The views of a scene show one set of named points, each view turned or mirrored, and shifted as a whole, with a little noise and some points left out.

Scene 1
View 1
k118: [-22  44   7 -13 -11  34  -8  24  26  -2   5   4   2   7  -5]
k7: [ 12  17 -11 -12  11   2  -8   7  12 -53 -28 -41   2  26 -11]
k907: [-24  38 -15 -16  -7  44 -10  24  47 -25  -3 -11 -11  16   9]
k344: [  8  15   2  -6   9   5  -7  14   2 -28 -21 -20   7  14  -9]
k267: [ -7  13  -2  -7   4  23 -18  26  30   1  -9  -2   6   6   6]
k8: [ -6  11  -1  -2   7  36  -1  24  16 -38 -22  -7  -5   6   5]
k783: [  6 -31   6  10  22  26  -7  35   5  -4 -34  18   9 -16  15]
k868: [-13  12   1   2   4  50   3  30  19 -29 -18  10 -12  -2  15]
k332: [-23  39  42  13 -11  49  22  31 -29  -8  -3  42   1 -18 -13]
k136: [  2  13  -3  -3   8  19  -2  17  11 -40 -24 -17  -1  10  -1]
k919: [ -2  48  -5 -25  -6  -6 -20   7  27 -14   0 -38  11  31 -22]
k28: [  7  45   9  -7   0  -1   8   3 -15 -57 -20 -39   4  28 -33]
View 2
k118: [ -9  -8  19 -11 -18  -1   9  -5   5   8   8 -14  35  26 -10]
k344: [-14  14  15  34   4 -20  -4  21  -6  13   9  -3  20  46  -3]
k28: [ 10  18  40  51  11 -28 -34   9 -24  26  19 -10  26  52  16]
k7: [-20  16  25  50  27 -25 -11  25 -21  24  20   0  24  38 -11]
k136: [-18   9   6  37   5  -9 -10  23  -5  13  15  -7  25  39  -9]
k267: [-25  -2   7   1  -8  -8  20  13   8   3   1   1  21  30 -16]
k868: [-24  -8 -12  22 -15  20  -2   8   8   7  17 -21  35  31 -21]
k8: [-22  -1  -3  30  -1   7  -4  16   0  12  15 -12  33  34 -18]
View 3
k118: [  5 -16 -20  20 -13 -13 -31   0 -16   1  10  23  17   1  -2]
k332: [  7  34 -41  33  26   9   0 -19 -19   9  31  32   6 -26  -9]
k868: [  5   5 -12   7  12 -37 -22   4   9   1  12   4  -7  -1 -13]
k907: [  9 -23  -6  11 -19 -32 -46  18   6  -4   3  11  10  21 -14]
k8: [  9  -3   2   2   9 -34 -12  -2   9 -13   8  -1  -8   9   0]
k344: [ 11 -14  16   2  -3 -20   2 -14  -1 -26   6  -1  -2  11  21]
k136: [ 10  -9  12   0   5 -30  -3  -8   8 -21   6  -3 -11  14  12]
k919: [ 12 -44  18  12 -36  -4 -21 -11 -15 -25   1  11  22  28  26]
k28: [ 28  -1  32  20   2  11  12 -21   1 -42  10   7   3  47  23]
k7: [ 20 -27  48  -3  -9 -27  -2  -9  15 -44  -4 -15  -8  47  28]
k783: [-10  -2 -11 -15  18 -53   7 -15   0   3  10 -15 -21 -44  13]
k267: [ -4 -27 -10   0 -13 -35 -21  -4 -10  -2   6   4   3 -11  10]
View 4
k28: [  9 -11   7  23  46 -19  38 -26  41 -19   6  -4   9  32 -18]
k7: [  6   0  14  28  39  -7  37 -22   1 -25  -4  -3  18  12 -35]
k332: [-11 -28  -9 -25 -29 -31 -11   6  76  -8   4  27 -39 -24  16]
k783: [-24 -17   3  -5 -16  -2  18  14 -10 -29  10  34 -13 -47 -45]
k919: [ 20   7  22  39  16 -18   8 -46  25 -14 -21 -27  13  -6 -32]
k8: [ -8   1   7  -3  11 -13  22   0  -4 -18 -15  14   1 -13 -15]
k907: [ 12  25  19   3   3 -15   6 -20  -7  -9 -46 -10   8 -20   1]
k868: [ -8   5   9 -18  -2 -12  14   6  -4 -15 -22  18  -4 -22  -3]
k118: [  7   6  14  -1 -13 -21  -5 -21  25  -7 -31  -4  -6 -26  -1]
k136: [ -1  -4  11   9  19  -8  28  -8   3 -25  -4   6   5  -6 -24]
k267: [ -2   3  15  10 -13 -11   3 -15   4 -18 -19   1  -1 -37 -29]

Which points are out of place in each view (at most two, in the order of its rows)? Write none if all are in place.
view 1: none
view 2: none
view 3: k7
view 4: k332
